Each row is a point on a tangle of strands that fork, close into loops and nearly touch. The rows are in no order.
In the rows, 128 means zero.
Points whose rows are less than 58.8 apart are linked; no others are. Some points are linked to none.
Q_414: 140 130 137  74  85 166 136 152 132 178 115  75 156  73
Q_867: 153 149 110 144 204 166  94 135 144 132  75  91  98  92
Q_912: 161 130 160 141 103 137 155  99 149 123 140 165 180 143
Q_628: 120 128 164 157 118  84 163 118 151 129 157 173 212 147
Q_60: 122 127  80 120 141 126 109 158 114 134 143  64  86 173
Q_599: 128 134  97 108 116 124 131 146 112 156 153  79 125 163
Q_362:  58 118 139 100 116  51 127 135 115 181 206 115 141 104
Q_840: 148 121 141 117  96 188 128 174 148 148  89  83 133  66
Q_300: 164 123 167 142  75 177 150 126 153 121 120 152 162  91
Q_475: 130 120 116 149 194 133  85  93 107  86  87 159  78 171
Q_316: 135 128 110 107 126 149 111 149 118 160 125  66 125 149
Q_649: 138 127 112 120 156 161  95 154 129 149  98  62 116 133
Q_604: 114 119 118 132 180 126  90  88  93  63  76 182  88 189
Q_250: 139 112 139 133 112 110 139  80 105  78 119 198 120 212
Q_303: 121 140 100 128 115  86 159 138 125 137 176 117 149 165
Q_32:  94 121 163 161 119  65 159 135 149 130 164 167 214 152
Q_892: 147 134 122 145 182 168  93 139 146 129  80  91 108 108
Q_343: 124 106 131 135 149 128 101  89  97  71  89 182  96 200
Q_633: 146 156  98 141 223 146  91  78 108  96  77 154  76 134
Q_388:  44  99 166 102 105  48 117 141 120 188 202 120 154 103
Q_304: 130 108 134 129 121 110 125  86  96  66 105 198 103 219
Q_993: 160 161  85 153 232 151  94 102 124 126  85 109  74 121
Q_837: 130 148  74 139 214 139  85 152 119 146  97  58  81 131
Q_752: 143 120 144 140 105  90 154  77 113  90 138 207 139 200
Q_299:  73 128 105  65 129  42 135 118 149 148 226 102  80 103
Q_986:  96 133  87  55 126  59 132 112 144 149 224  86  58 113
Q_290: 139 117 134  73  83 177 132 169 133 181  98  68 136  52
Q_664: 139 115 136 103  87 188 131 186 138 164  84  77 127  49
Q_838:  85 117 158 168 116  46 165 144 150 118 171 173 194 166
Q_112: 136 135 102 151 215 133  83  89 107  92  89 152  73 160
Q_879: 125 126 109  78 167 164  86 163 122 187  73  39  95  67
Q_154: 136 125 145 156 113  65 165  93 127  96 158 204 147 188
Q_460: 158 118 178 142  67 170 154 103 145 102 125 187 166  94
Q_26:  75 132 130 121 119  62 151 144 125 157 181 128 186 134
Q_890: 115 127  78 117 157 132  92 161 110 141 131  53  77 160
Q_335: 155 131 131 137 114 137 143 123 138 137 140 122 160 162
Q_575: 124 107 173 165  68 199 122 134  94  92  76 196 117  62
Q_43:  73 132 105  80 119  49 137 127 124 161 215 107  99 110
Q_140: 144 119 182 133  59 164 156  89 131  84 119 216 171 101
Q_586: 149 110 168 155  98 193 118 134 141 104  86 155 116  74
Q_736: 178 177  89 143 216 174 109 108 136 134  70 106  76  73
Q_749: 132 113 175 129  54 184 147  97 114  67 100 217 155 102
Q_790: 155 115 151 145 101 191 125 164 152 129  87 110 123  67
Q_886:  94 139 115 121 114  72 157 140 124 153 179 123 173 143
Q_598: 125 134  79 131 186 135  87 159 115 143 113  57  82 150
Q_51: 150 135 141 103  85 168 146 152 145 156 119  91 169  87
Q_398: 128 140 128  76 100 129 137 132 116 192 146  83 168 103
Q_812:  54 116 151 135 109  50 150 158 137 141 178 141 194 146
Q_194: 145 132 114 129 116 134 136 134 130 143 144 102 144 170
Q_409: 155 121 139 136 134 172 110 140 148 131  99  97 131 131
Q_118: 151 157  87 147 223 151  91 132 129 142  85  78  88 115
Q_707: 155 115 163 150 100 192 121 144 151 115  92 133 125  79
Q_42: 147 132 154 149 111 111 160 105 147 128 152 168 195 148
Q_574: 122 130 136 162 119  48 174 119 140 100 173 188 152 180
Q_734: 161 130 155 128  79 179 149 148 154 137 117 115 162  87
Q_244: 121 109 173 139  63 193 129 114 107  70  83 205 131  87
Q_387: 135 112 167 157 101 191 114 128 122  91  77 175 108  66
Q_480: 122 132  75 113 119 111 133 151 119 128 163  80  94 176
Q_603: 131 135 110 151 118  54 176 124 144  94 180 163 122 185
Q_174:  72 128 118  91 115  58 133 130 110 182 207 108 128 105
Q_103: 166 166  86 147 231 154  93  84 116 117  81 129  69 121
Q_872: 126 138  97 139 117  77 166 137 135 116 180 133 130 180

A piece is two or more points that can be reached from each other along the links. Count, over all rows, the pieces, the separate loops (a circle has one, a figure eight two, a Y none), the forks (points with three links) and the tips (points with one).
pieces -> 4
loops -> 1
forks -> 2
tips -> 8

A fork is a point with three links, a tip a point with one. Leave the first point through the second and follow the links. Name the first fork or tip that comes.
Q_475 / Q_112 -> Q_118
Q_912 / Q_42 -> Q_838
Q_890 / Q_60 -> Q_599
Q_603 / Q_872 -> Q_812
Q_838 / Q_32 -> Q_912
Q_986 / Q_299 -> Q_388
Q_388 / Q_362 -> Q_986

A tip is a point with one link. Name the tips that can be reached along the links from each point below, in the order of the rows.
Q_993 -> Q_649, Q_892, Q_335, Q_812
Q_174 -> Q_388, Q_986
Q_32 -> Q_912, Q_838

Name the points in between on the shortest way along the links from the first point to the second, in order.
Q_387 / Q_840 -> Q_586 > Q_707 > Q_790
Q_707 / Q_51 -> Q_790 > Q_840 > Q_664 > Q_290 > Q_414
Q_60 / Q_633 -> Q_890 > Q_598 > Q_837 > Q_118 > Q_993 > Q_103
Q_140 / Q_734 -> Q_460 > Q_300
Q_112 / Q_752 -> Q_475 > Q_604 > Q_343 > Q_304 > Q_250
